Each row is a point on a landscape with many valleys, with its height.
A ball rolls from a point to the lowest of its 2 nearest points, and stops where none of them is lower. Distance is the straight distance between rows; heights are no part of it.
Bot: [  6  15 -17 -20  14  10  28   4 -29  -2 -18  -9  14  -6 -49 -14   8  23
  10 -22  -4 -10   7  -4  10  16 -12 -40  27  -2  33   1   1  24]  height 3.70
lumep: [ -3   0  -2 -11  -4 -13   1  -3  -6 -34   3 -39  37  10  13 -37  -3 -13
 -17 -35   3   0  -1  -7  36 -23   8  18   3 -13 -14 -13  -2  22]  height 4.93
tesod: [  7  14   0  16   3   9  10  -6   5  -4   2   3 -20   4 -13 -18 -13  24
  33  22   2  21   4 -21   0  26   1   5  17 -22  34  12  24   9]  height 3.83
Resal: [  0  -1 -34  -7  -6 -11 -17   5   7 -14   4  14   4  47 -23 -11   5  14
   3   2   3  13  20   8  13   4  -5 -11  24 -27 -10 -20  -1  -6]  height 3.72
Gosom: [ 23 -11 -12  -5   0 -37 -21   3  13  19 -18   4 -12 -54   3 -20  -7 -15
 -32 -20  -7  -2 -19   1 -19  -2 -17   2  13   5 -53  17 -15 -34]  height 6.99
kezi: [  1   7  -6  13  30  34 -19 -29  -6 -25  29  25  -7  19   9  -1  -1  14
  32  11   0   4  21  -7  28   3 -14  22  26   0   9   0   4  12]  height 1.31
muni: [ -2 -38 -30 -20   7  16  14 -20   6 -43  13  -5  26  -8  17  24  33  13
  13 -25  -3  10   6 -23  16  -3  17 -20 -16   9 -14  18 -17 -16]  height 3.24
razo: [  7  14  14  49  23 -34  -1   5   4  -5   2   1   5 -12 -30  17 -12   2
 -16 -12  -4 -23  19   0  -2  14 -12  17  -6  10  -8 -16  18  -9]  height 4.33
Tini: [-19   3  36 -28  -2   7   2  12 -33   1 -19 -34  18  17 -19   9  -5  -7
  -5 -16  13 -11 -15  25   6 -14 -24   6 -11   1  39  14 -21  22]  height 1.62
Fopuf: [  5  -4 -58 -12  -5  -3  -7  12   9   0   8  13 -13   9  -4 -18   2   4
  -4   2 -10  -1  20   9  11  -6   7   0  11 -10 -34 -17 -18   6]  height 3.55
sufu: [-13  -8  23 -43 -18  -3 -14  12 -29  -7 -26 -44  20   6  -4   3 -12 -25
 -22 -22  -5  -6 -14  32 -13 -21 -11  -3 -16  -5   4  28 -17  18]  height 1.81
Lil: [  1  19   6  11  10  21   3 -18  -4 -29  36 -25   6 -32  35 -38   5 -18
  17  -8   2 -19  12 -24  33 -34  -3  22  22   9   7   1   0  34]  height 1.72
Kela: [  3 -11   6  32 -16  -8 -20  15   8  56 -16   8 -25  -6 -35   9  19  -8
 -18  10  -8  -8 -12  13 -28   9   6 -16  11 -10  -5 -16   1 -21]  height 3.71
pala: [ -4 -14  -1   3  10 -28 -14  -2  -3 -32 -22 -36  24  17  14 -29 -17  -9
 -11 -46 -16  -2  -8   6   8  -1   3   6  11 -13 -30   5   3   0]  height 4.99
figi: [  6   1  21  20  13  -8  15 -17 -15 -16  -2 -11  13 -31   2  27  15  -1
 -14 -19  -2  -4   5  -2   0  15   8   5 -26  38  12   3  10   0]  height 4.89
resa: [-13  17  -1  34  38  13 -20 -23   7 -19  28   8   7   3  21  -7 -17 -14
  28  -5 -10 -14  23  -8  18 -11  -8  47  10   7  -6   1  11  15]  height 1.65
Raret: [  5   9 -11  13  10  32  13  -8 -16  12  42  -5 -22 -20 -15  22  48  21
  14  27  -3 -14  28 -25  27 -27  -4 -27  21  12  54   2 -18  26]  height 4.50
sired: [ 12  -4  -3  24 -11 -15   5   9  16  26  -9   4 -26  -9 -14   5 -10  12
  -4  15 -16   0 -16  -9 -18  13   3  -3  -3  -8 -10 -11  11 -14]  height 3.15
seli: [ -9 -13 -29  18  15  -8 -14  -5  -1 -16  -1   2  -2  42 -18  25   4  11
  -3  -7 -13   1  23  13  -4  25  -4 -13   7  -6 -11  -6  -4 -13]  height 3.88
Lozon: [ -6  -1   2  13  -1   1  27 -33   7 -15   8 -26 -11 -36  49 -37  -4 -13
   3  -5  -5 -16  -8 -31  32  -4  32  33 -17  28 -11   2   4  30]  height 1.96
muru: [-15 -20 -35  11  -1 -24   6   8   8 -30   2 -11  15  50 -32  26  16  13
 -21 -25  -5 -17  18   0  20   1   7 -18 -10  -3 -22 -31  -6 -12]  height 4.04
fabag: [ -3 -19 -13  10  24 -22  -5 -27  19  -2   2  40  13 -24  20 -31   1 -11
 -13  -3  -1  -4 -15 -13  16  20  -3  35  11  19 -62  -6   2 -24]  height 6.58
tove: [-27  -7   7  -6   6   8  -9  22  -2   5  30 -29   1  -3 -22  63  28  10
   2   1  -7   2 -19 -24 -13 -43 -33 -17 -18  -8  28  22  -7 -23]  height 4.14
vimu: [-21   1  10 -22  -8   2  -8  -6  12 -28 -16  34  26  18  17  -2 -14 -10
  -5   9  16  17 -37  16  -8   0  15  33 -19 -12  -9  14  -7 -16]  height 2.09
pav: [ 17 -10  12 -18 -13  32  18 -21 -22  22 -15   3 -19   2  42  -5   9 -14
  20  24  -4  12   7   3 -12  20  19  -9 -25  22  14  19   3  10]  height 5.44
lakog: [ -4 -16 -10 -13 -25  -2   5   9  -2  38 -16  39  -1 -25   4 -38  18 -34
 -27  10   9 -21 -18  18   3  12  17  17  -4  16 -39 -22 -21 -15]  height 2.72
tiro: [-14   5 -33   0  -6   6   6  30  25 -21 -12 -22  -7  12 -23  -4 -16  21
  19  11 -21  10 -16  -8 -15   2  -9  -1  15 -30   8   0  -1   9]  height 5.40
Lik: [-18  -6  18 -33  -9  20  -4 -16   7  -6 -20  10  20  29  34  -3 -11 -30
   2  -2   1  -3 -37  38  -1  -7  26  20 -21  -2 -25   7 -20   8]  height 2.65
Zabe: [ -9 -24  -8  34  15   3  14  -9  -6 -10  -9 -25  14   7  -2  -4  -1  -1
   2 -28 -25 -17   2   4  27  13   8 -12  -2  15  -3 -23   3  10]  height 2.90
befi: [  7  -7 -23   7  32 -35 -15 -10  10 -11  -8  10  -2 -31  25 -22 -27 -16
  -9 -22 -24   0 -13  -6  -7   2 -20  22  12  13 -60  17  -9 -27]  height 6.79
Diton: [  9  -5  15  -5  23   7 -49 -11 -10   9 -16   2  -6  -7   3  12 -11  -2
  20 -18 -13  21 -12  19 -35   0 -27 -22  36 -15  14  39   1 -13]  height 2.92
fikez: [ 13  -2  28  30  16   7 -29  -9  -7  28  -5  28 -23   6  12  27  -3   1
   9   5  -6  12   9  23 -28  19 -12  11   7  10  14  12  14 -19]  height 3.51
nebo: [-14 -16 -20 -17  18 -14 -30  -6   3 -11 -27  55  -4 -22 -18  -7  -2 -15
  -6  -4  -1   1  -6  30 -30  23  -1   5  12   4 -31  24  -7 -14]  height 6.18
ziso: [  9  25   4  15  12  21  18   2  -8 -11  31  -1  -4 -27 -21 -10  22  14
   3  16   1 -21  26 -19  34 -34  -3  -5  20  18  58  -6   1  40]  height 4.38
damil: [ -3  13 -33  18  -1  30 -17   9   8  17  14  -3 -33  19   9 -11  -6   3
  29  24 -25   2  22   9  -4 -10 -18   3  20  -6  -3  -7 -11  17]  height 3.62
Lubu: [  1  24  19 -23   6  29 -27  -2  -4  16  -3  12 -22   8  25 -31 -26 -12
  18  23  -6  10   8  19 -14  -3 -15  18  11 -14   4   7   2  15]  height 3.40
Nal: [-31 -12 -10   3   1  34  15  20  12  -4  35 -22   6   2 -25  57  30  35
  27  -4  -9  -4 -21 -34  17 -40 -16 -28  -2 -10  46   8  -3  -5]  height 4.27
Tabog: [ 10  -9  18   7 -13  19  -9   5   9  29  32  10  12   1  13 -23  18   7
  -8  -4   7 -13   2  -8  39 -38 -16 -17  18  -1  18 -29 -10  -9]  height 1.25
baviz: [ -9  -2  19   7  -7 -29 -28  16  16   1 -30  21 -10   8 -32  -7 -26   0
  -7  -8  13   6 -32  37 -20  19  13  11   5 -21 -15  13   8 -12]  height 3.65
sadi: [ -5  11  -3 -42  13   7  15   9 -28 -26 -37 -25  16  -1 -31 -20 -16   5
  -3 -19  -2  -5   0  10  -3  16  -9 -16   1  -5  18  13 -11  28]  height 3.78
kob: [ -3   5  19  -9  12 -42 -11 -13   6 -15 -44  27   9  -6  -7 -22 -28 -11
 -26 -22  16  14 -21  27 -10  30  13  16  12 -10 -22  18  20 -15]  height 3.09
zeso: [  6  15  35 -28  -7 -17 -25 -12   9 -29  -5  -6  11  15  33 -10 -24  -5
 -14   1  25  28  -3   4  -1  -4  -1  23 -11 -14   2  18  21 -13]  height 2.62
Fadag: [-10   0 -14  33  24  15  12 -15  -3 -16  14   7   1   6  24  15   0  -4
  14   1 -12 -18  17  -6  18   3   4  32 -18  25  -9 -12   5  14]  height 2.05
noz: [ -5 -17 -16   2  -8   2 -30   5  27   0 -12  14 -21   2   8  28  -2  -3
   8  11 -19   6 -31  10 -35  -2 -10 -12 -15  -9 -18  31 -12 -22]  height 4.71
mekan: [  8  -1   7  10   6  30 -14  -9   1   4  26  31   6 -13  11 -17  16   9
  21  10   3  -5   5  -7  31  -3 -20   9  32 -11  11 -30   4 -12]  height 0.88
tibuz: [ 20   3 -29  24  -8  16   9  10  16  15  41  14 -23 -21  -7 -11  10   8
  15  30   2 -10  25 -28  18 -17  -1  -7   7   3  10 -25   0   2]  height 3.85
sazu: [-28   3   4  15   8  13 -18  -8   7 -16   1  13   8  38   8 -13 -13  -8
   5  -6  -9   0  -9  23  25  -6 -18  30  12 -17  -5 -31  -9  11]  height 4.62
bodum: [-14 -29  29  17 -11  11   3   2   7  41   1  10  23  45 -15  27   9  15
  22 -15   0  10 -36  -4   3  28  22 -28   1 -16  16  -5   1 -38]  height 4.06
neter: [ 17  -5  22  -2 -25 -24 -24  13  -2  51  -7  15  -8 -20 -48   3  16  -5
 -21  -4  21   6 -17   8 -28   1   3 -22  22 -26 -13  -9  11 -23]  height 4.03
gerut: [ -6 -27 -14 -26   0   9  38 -23   3 -41  -6   0  36   6  32  -1   9  -5
  15 -14  -3   0 -14 -18  19   9  22   4 -31  17 -25   9  -7  -6]  height 2.93
mot: [ 15  29   5  11   1  27 -13  15 -17  33  11  -3 -43  14  24 -16 -18  -7
  19  33  -1  -1  34  25  -8 -19 -18  15  11   8  22  -9   6  30]  height 3.52
sataf: [  7   5  39 -16 -10 -44  -5   5  10 -18   3 -12   3  -2   1  12  -7   4
 -18   8  35  34   5 -16 -19  -8   1   3  -9 -19   7  15  29 -19]  height 2.87
Mugo: [ -2 -18   5  17 -16  -9   0   3  11 -24  25  -7  27  24   0  -6   8  15
 -16 -15  10 -11  -3 -14  39 -33   6   8   7  -1  -1 -40   5 -14]  height 4.79
Bule: [  6   2   6 -11  18   0 -36   1  -5   6  -7  -4  -9 -21  19   1 -15 -32
   5  -7 -15  -3 -10  19 -19   1 -26  -3  12  -2 -11  31 -11  -6]  height 2.51
sube: [  7  50   0 -20  -5   0  -3  10   5 -15  32  10  -1 -28  38 -12 -10 -19
 -16  16  25  -7  31   2   2 -26 -19  49  -8   8  -7  -8 -10  18]  height 2.31
Nabut: [-10  30 -20   3   9  27  27   8 -15 -16   9 -13   5 -33 -30 -32  -5  11
  13  13 -11 -20  10 -11  21 -13   2 -12  15  11  53   1 -14  56]  height 4.26
gur: [ -3  23   4 -20 -22  15  26   5   5 -13  21  16  12 -13   7   0  -4  -1
 -24  41  20  -6 -10  -4  21 -32  20  29 -34  17  27 -10 -18  22]  height 2.57
Pogur: [ 13   5 -13   6 -15  -5  18  14  -9  27  11   1  -3   7 -40 -15  25  21
  -2  -2  12  -2  13 -15  18   3   8 -37  27 -12  18 -33   7   6]  height 3.76
mapel: [  1  -5  32 -11  -5 -21   4 -10  -8 -20 -11  11  19  48   2  18   6   2
 -19  -4  29  24  27  11  -4  21  16  -6 -26  16   9  -4  19 -16]  height 2.20
gipi: [ -6  12  14  26  17 -35  -1  -8 -22  -5 -14  -5   6  -4 -27  28   2 -11
 -27 -25  -4 -25  14  24 -17  23   2   2 -17  36   1  -3   0  -1]  height 4.63
zaz: [ -8   0   2 -21  17   1  -6 -25  11 -33 -10 -14   1  26  37  -3 -18  -6
  15  -6  -3  30  -4   2  -5   0  -5  15  -5 -14  -8  36   7   3]  height 2.84
bire: [-14  -3  25 -12   9 -14  -4 -11  13 -31  -6  16   5  55  -6  33 -20  14
 -10   5  18  21  -9  11  -7  13  15  14 -15 -11   8  10  12 -15]  height 1.86
tir: [  2   2  27  14  10   7  -5 -15 -13  34  -9  48 -10 -20  12   3  12 -20
  -7  17   5  -2  11  16 -17  27 -13   6  -8  34  10  -7   7 -10]  height 3.86
Kekul: [ 19  34 -18 -13   0   2  15   3   5 -10   9  14 -10 -24  -7 -33  -6  25
  11  28  19  16  17 -28   7  11 -10   9  20 -11  12  -4  19  20]  height 3.99
narim: [ 14  13  -9 -14  -2  28  12 -13  11   5  -9   5 -36  -5  43  18   1   0
  26  38   1  18   1   0 -30  15   5  13 -29  12  15  40   5  10]  height 5.29
timaf: [ 11 -10 -12  -4   8  37  -6  -6   7   7  -4  10 -25 -23  25  28  10  -3
  24  21 -26   8 -13   2 -26   6 -10 -12  -8  10   1  34 -11 -11]  height 5.07
Nel: [  3   9  26 -30   2  13  -8  10 -29  18   6 -24   3  32  -1   5   5   1
  -4   2  14   6  15  23  26 -26 -18   3   2   0  32   9 -16  26]  height 1.71
givas: [  4  -4   5 -43 -19   7  19  -1 -13   6 -10  27  25  17  -4   7  18  -2
 -11  21  35   7   1  22  -4  11  15   1 -29   7   8  -1 -27  -2]  height 3.56
Mil: [ 20   9   6 -22 -10  -2  18  -6 -16   5   3  30  18  -4  -6 -13   7  12
 -10  24  41   9  20  -3  13  14   8  -4  -5   9  19 -11   1   0]  height 3.81
pud: [ -6 -23  -4  26 -19  31  34  -5  -4  24   1 -34 -11  10  15  18  10   7
  22  11 -11   0  -6 -23   3   0  37 -29 -21  22  17   7   1   6]  height 4.58
Mariz: [ -6 -23  27  33   0 -15 -12  -5   5  33 -10  -7   2  39 -16  33  -2  16
  15 -19  -4  17  -9 -14  -9  21  21 -46  10 -21   8  -3  40 -25]  height 3.87
pob: [ -3 -13 -29  -8 -15  28  24  13   9  11 -13   9   6  31  -8 -15 -19  14
  38  21 -11  12 -24   1  -3  29  21 -16   3 -23  11   1 -23   7]  height 5.08
mefuv: [-14 -25  35   0  13  20  -9 -18   7 -27  18  11  25   0   3  50  21  22
  14  -5  -1  18 -17 -16   4 -11 -13  -3  -6  -2  18  14  -5 -50]  height 3.73
pezad: [  2  32 -27 -23  -2   9  20  16  -9 -15   0  -2  -7 -16 -20 -29 -12  21
  19  18  -1  -1   9  -3  12  -6 -10   5  12 -14  26   6 -11  47]  height 4.13
mozog: [ -2 -12  16  -7 -23  32   9   6 -12  34   4 -35  -4  21  20   3   4  -1
  17  11  -2  14  -7  -2   3  -9   5 -12 -18  -4  30   3 -16  10]  height 4.78
vof: [  7   4  -2  14  -4  -3   6  -6 -14  44  -5  48 -15 -28  -4 -26  24 -11
 -28  25  21 -19  12  20  -2  18   3   9  -8  32 -15 -33  -4  -8]  height 3.45
Zes: [  4  57   6 -18  27  22  -7  -4 -10  -9  -1  19 -26 -11   7 -26 -30  -6
  18  22   3   2  26   7  -9  11 -24  34  14  -7  14  14   9  32]  height 3.54
laba: [ 32  15  -4  13 -21 -29  19   3  -3  26 -11 -15 -33  -8  19 -39 -13  -7
 -23  19  10   0  12 -14  -6  11  22   9  -9  13 -11 -10  13  26]  height 5.69
vugun: [  6  38  -7   4  16   6 -20   8  14  -9  12   6 -25   2 -14  -8 -26  16
  31  28   1  19  26  -2 -14   9 -27  25  30 -28  17  22  25  14]  height 3.67
pubob: [ -3   4  12  14 -29  -7   8  21 -10  58  19 -19  10   4 -21  28  21  13
 -13 -17   7 -17  -1 -36   8 -25   4 -45  12 -14  16 -29   9 -11]  height 4.22
boz: [  0 -35  14   8 -16  19   3   7   0  17  -6  -6  27  15  10  10  13  -1
  14 -30 -13  -2 -29   1  14   9  11 -32   2   1   0  -6 -17 -16]  height 4.29
dudo: [ 20   4 -45 -23  12 -36  15   2 -22   0 -25  -2 -17 -35 -18  -9   2 -18
 -17 -11  -1  -8  29   9 -18  29 -13 -11  -7  27 -45  18 -12   0]  height 7.30
Rimir: [ -9  34  -5 -10  -5  -8 -23   8  12 -21  16  11  -6 -16  10 -14 -11 -29
 -16  11   6  -9   0  23 -17 -33 -22  49  -5  -2 -26   1 -10   0]  height 2.63
Kive: [ 16   8   8   9   7   5  26 -24  -2 -18   0 -28   3 -70  13   9  17  -3
  -3  -6   2  -7  -2 -32  -5   7   7  -5 -23  28   6  23  13   6]  height 5.11
mizi: [-14  -5 -29  11   7  11  34   6  -8 -10  -4  -7   4   3 -20  22  24  10
   4  -2 -23 -19  11  -3  16  19  12 -23 -12  26   7 -10  -7  15]  height 3.26
sen: [  3  -8  13  26 -18 -37 -11  11  -7  22 -35 -34  -9  22 -24 -10  -5 -25
 -28 -23  -9 -15   1  36 -22  17  23  -4  -5   6 -21 -12   2  15]  height 3.44
maba: [ 12  15 -17   6 -11  -5   7  24  13   7  12 -30 -10 -29   3  -7   2 -10
 -12   5  -3  -3   8 -16 -10 -32 -18  11  -3  -9  -3 -13  -6   1]  height 3.53
Todo: [-24 -13   5 -18 -12  25   1   6 -18  -7 -19  -5  18  46   3 -14 -15 -13
   3  -8  -3  -9  -7  33  14   8  21   4 -14   6 -10  -7 -26  17]  height 2.99
Bovo: [-14  14 -26   0  12  -5  -6   8  13 -39  -8  -5   1   2 -28  22 -17   2
  -4   4 -11   1 -12  13 -12  -7 -16  20  -1  -7   1   7  -4   1]  height 5.54
vusis: [ 25  14 -13 -11  -7 -17  15  -3 -12  20  15  38   5 -19 -24 -18  23  23
  -9  11  30   2  29 -22   5  25   2 -28  14   4   0 -25  20 -14]  height 3.90
pibep: [ 38   4 -17 -22 -34 -17  43   0  15  16  -5 -15 -14 -17  21 -25  -1   0
  -6  24  16  15   0 -30 -10  -2  39  -6 -28   1 -12  -3  11  10]  height 5.55
petos: [  2 -18   5  18  -9 -20  -4  -1   9  21  -4 -10 -20  11   1  22  -3  10
  12  -3 -18  22 -13 -27 -19   9  12 -26   2 -21  -7  11  28 -21]  height 3.64
bab: [ -4  -3  -2  42   7 -37   9  25   8  -8  19  13 -17  -3 -28  33  -3  10
 -16   4   5 -39  13 -15  -2  -7   1   4 -16   5 -10 -46  23 -15]  height 4.00
runo: [  1 -14   8  15 -33   8  30   6 -11  49  12 -40   7   2  -2  28  21   1
  -4 -15  -1 -15  -4 -28   1 -10  35 -40 -23  14  19 -14   6  -1]  height 4.34
Bodif: [ -8 -26  -1 -20  10   8   3 -27   3 -54  22  13  35  21  12  31  18  16
   4 -14   8  19   0 -10  23  -2 -10 -13   0  -1  -1  13   4 -24]  height 3.48
Totaz: [ 28   1   4 -14  16 -27  13 -25 -27   8 -28 -20  -5   2   2 -37  -5  -1
   2 -22   5   9  25   5  -4  40   6 -15   3  17 -12  10  15  15]  height 2.83
pimu: [ 14  14  16  -7  30  18 -21 -13 -15  12  -9   5 -25  -6   7   5 -10   4
  24   7 -12  24  14  17 -20  26 -18 -11  22  -4  23  30  16  -3]  height 3.18
Dod: [ -9 -13  -2  -8  27 -11 -27 -23  -4 -12 -11  42   9 -15  20 -13   0 -21
 -12  -8   6   6   3  23  -2  23 -10  13  13  10 -28  -3   4 -18]  height 6.39
venum: [-12 -11   5  22  -2 -34 -30  24  36   0 -16  -4 -27  21 -25  17 -33   2
  -2   3  -2   8 -24  14 -38   4  10   6   6 -26   0  13  24 -14]  height 4.05
neta: [  7 -12 -18   0   4 -14   5  -8 -13  22 -17   3   2 -11 -12 -27   3   1
  -7  -5 -10  -2   7   4   7  27  -1 -23   9   9 -17 -11  -6  -4]  height 2.48
bub: [ -1   5  -1 -20 -18  26  36  16  -6   6   5  20  25  10 -14  -2   1  11
   2  22  13   0 -22  15   7  -4  20  12 -24  12  32 -14 -26  15]  height 3.17
labur: [ -2 -17   8 -21   2  -1 -22   2 -16  -6 -13 -21   4   8  13  22   1 -18
  -6 -18  -5   1   7  19 -20  -5 -18 -15  -8   6 -13  19 -19   4]  height 2.10
lodeb: [-13  -8  -7  17  14  18   3   6 -13 -10 -11 -11   8  -6   7  10  -7 -19
  -3 -12 -29 -27  -3  16  11 -10   0  13 -13  28  -9 -18 -16  17]  height 2.53
damud: [ -3 -12  19 -11  -2  -7   9 -15  -7 -33  27   3  51   7   8 -28  13   8
 -12 -17  26   4   1 -17  52 -30   7   8   7 -11   4 -20   1   4]  height 4.86
Geku: [ -8  -3 -21 -11 -22  26   7  29  14  21  -4  -2   8  14 -14 -40 -12  22
  39   8  -6  14 -31 -18   6   5  -3 -30  27 -44  15 -10 -20  -8]  height 5.23
sut: [  3   1   5  -3  -4 -44   6  20  16 -21  11  -7 -19   3 -18  35 -18  17
 -10  17  19   2  -2 -19 -25  -4   6  -9  -5 -20 -14   2  35 -27]  height 3.21
deno: [ -8   4 -16 -14   7 -28 -36   0  18 -34  -5  21   1   3  -7   7 -14   5
  -8  -8   2  24 -14  12 -18  -2 -11   9  15 -27 -16  24   2 -22]  height 5.72
sos: [-23  -7   6  12  -3  -6 -31  17  24 -10  -2  -6 -27  43   3  43 -19   4
   6   9 -12  14 -18  21 -42 -15   1   4  -7 -23  -1  27   8 -14]  height 4.32
vebon: [ -8   7 -40   5  15   2  18  14  -8 -12 -21   4   9   2 -64  20   7  25
  -1 -18 -19 -20   5   5   2  25  -9 -32  16   2  18 -18 -11   8]  height 3.57
sud: [-17 -25  -1   0 -13   1  -3  10 -11  16 -45 -10  12  29 -16   1   6 -11
 -12 -16  -9 -20  -9  45  -9  14  22 -10  -5   9 -23  -6 -16  15]  height 3.27
rapo: [ 18  10  -8  12 -15  -5  24  15   0  20  25 -27 -13 -14  -5 -14   5   9
  -9  -1  -6 -10  20 -27  10 -13   7 -21  12  -4  11 -25   5  16]  height 3.66
Fubim: [  5   1  35   3 -29 -23 -10  28  -8  61   4  -6  14  -9 -30  26  13   9
 -24  -7  15  -6 -12 -32 -21  -6 -10 -40  21 -34  10 -10  28 -21]  height 4.16
fogur: [ -4 -10  37 -10   7 -26  -7 -32 -12 -20 -27  17  25  16  14   8 -12  -9
 -25 -26  13   9  -1  25  -2  27   9   8 -11  11 -11   9  17  -9]  height 2.56
fek: [-20  -7  59  23  19  20 -11 -14  -2   3  15 -12  14  12  -1  56  17  16
  11  -3  -2  11 -16   1  14 -19 -30   5 -10   3  50   9   9 -20]  height 3.92
nomo: [-21   1  17  21   4 -41   2  28  13 -20   4  -5   2  -9 -50  48  -3  11
 -14  -4  -2 -20  -8 -11 -30  -9   1 -11 -10  -3  -1 -22  19 -17]  height 3.63
gulu: [-14  18  11 -15   1   5  -3  -1  19 -26 -13  40  -9  22   6  34 -13  -3
  -4  18  11  21 -17  26 -31  12  15  20 -22   0   6  31  13 -21]  height 1.15
dem: [ 13   9 -27 -19  -2 -16  -9  -3  -4 -19  -4   3  -2   2  12 -13  -6  -9
 -12   3   5   5  25   5 -10  12  -5  13  -7  -7 -32   4  -1   6]  height 3.30
Pirir: [ 26 -11 -15 -12 -34 -12  24   0  11  30  10 -18 -13 -32  10 -23   7   3
  -9   2   3  14  -4 -43  -4  -2  13 -30  -8 -10 -14   1   5 -21]  height 5.41
Vebob: [ -4  20 -14 -28  19  -7  -2 -14   5 -24 -14  -1 -15   9  39  -7 -18 -30
   4  -3 -12   1  16   9 -13   9   1  25 -14   9 -33  34  -1  19]  height 3.06
Taf: [  0  17  -9  -9  -8   9  15   2  13 -13  21  11  -8  -5  34  -3  -2  -8
  -9  30  13  -5   2 -10  -1 -29  11  39 -30   8 -10 -13  -2  21]  height 1.97
gela: [-18   1  24   8  12   7  -1   5  -4 -17  18 -31  15  -7  -9  41   4  12
   3 -14   2   5  -1 -16  -5 -25 -34   3  -5   0  37  17  15  -7]  height 4.02
lovem: [-12  -9  -2 -23 -18  50   9  19 -13  29  -8  -2 -14  29  10  -6  -9   7
  36  23 -12   9 -17  17  -3  -1  12 -23  -4  -8  21  14 -31  20]  height 4.90
vuk: [ -9 -18   3   9  -7  21 -10   6  13   5  -7   9  20  11   1 -18  -2   1
   4 -10  -7  -4 -24   7  11  -8   7   2   7 -16 -11 -25  -9 -10]  height 4.49
Zem: [ 21   3 -12  14  20 -37  -1   1  -5  20 -21  -9 -18 -50 -20  -5   8 -15
 -14 -22 -16 -16   2  -6 -21  17 -21 -10   3  23 -43  12  -9 -14]  height 7.18
Rezul: [ 19  -1  30  25   2 -43  -7 -11 -19  27 -24 -19   0  10   5 -15  -8 -16
 -20 -21   9   4  19  19  -8  31  18 -16  -2   8  -5  -1  19   0]  height 3.10
zisov: [-10 -14   8  40   4 -10 -13   3  13 -25  10 -29  12  38  10  -7 -12   1
   0 -16 -11  -9   4  -8  30 -23 -11  19  15 -15   1 -32   9   8]  height 4.70
dal: [  8 -16 -20 -19 -16   8   4  11 -14  31  -7  21  10 -32  -5 -45  25 -21
 -13  -4   0 -27   5  19  11   8   1 -18  16  15 -23 -26 -27  -7]  height 1.91
lud: [  9  -5  29 -18 -16  10 -10   2 -12   7  21   0  15  20  26  10  18  -6
 -13   1  16   2   9   3  28 -37  -9   1  -7   5   9 -15 -11  -6]  height 1.51
Ribiv: [ -8  -3  -5 -11 -11  10  27 -18   2 -16  -1   3  12 -22  38 -28  12  -8
 -10  -1  -3   1 -11 -12  31  -1  27  16 -24  23 -24  -8  -9  11]  height 2.49
paseg: [-11 -12 -31   6 -23  23  13  22  20  10   1 -43   0  10 -21   0  -7  22
  25  -7 -20  10 -32 -27  -3 -11  -1 -29  14 -36  13  -5  -8  -2]  height 5.31
veber: [ 10  28  30  14  11   9  13 -28  -4 -13  21 -15  -8 -47  48 -33  -2 -20
   8  -5   8 -20  23 -18  19 -10   5  49   4  22  -5  11  10  38]  height 1.42
kov: [-10  13 -23 -23  26 -16 -45  -4  15 -15  -6  44 -11  -6 -13  -1 -18 -20
  -4  -6   3  -6   4  39 -24  -5  -4  31  19 -19 -34  19 -13 -10]  height 5.93
Meve: [ -4  -2   3  -1  -6  34  22 -11  -4   6  45  -5   2 -17  -8  34  34  28
  12  10   1  -1   1 -34  19 -28  -6 -24  -1  14  38  -2  -7  -6]  height 4.42
vidu: [ 20  15 -10  -4  -8 -24 -20  23  30   6  12  -1 -12 -44   5   1 -14 -19
 -21  15   3 -10   0   4 -28 -34 -23  31 -10  -1 -34  -1 -11 -12]  height 3.14
Ruz: [ 10 -11 -25  39   1  39   2   3   9  26  27  -4 -19   2  28  -9   8   3
  16  15 -18 -13  14 -14  25 -20   1   2  16   1   3 -30  -9   7]  height 3.75
geta: [ 19 -10   8  11  -9 -12  24 -23   5   7  -2 -23  -7 -46  10 -17  10   4
   7  -8   1   6 -15 -45   8  17  15 -10  -1   7  -4   7   7  -1]  height 5.27

Call two points neighbours if one is among the 2 nearest of the other. Go from one point of each pair to the other, from neighbour to neighbour, staying as low as possible. Name the highest point that can't be avoided.
Lubu / veber => Raret
mekan / dal => tir
Taf / Lubu => tibuz
zeso / Lubu => laba
gulu / dal => sen
mekan / Tini => Nel

Where does a ball stop that starts at each point below?
Zem => sired
narim => gulu
Pirir => zeso
Bovo => sired
Nal => veber
Bot => mekan
vusis => Taf
Raret => Lubu
lumep => sired
pav => sired
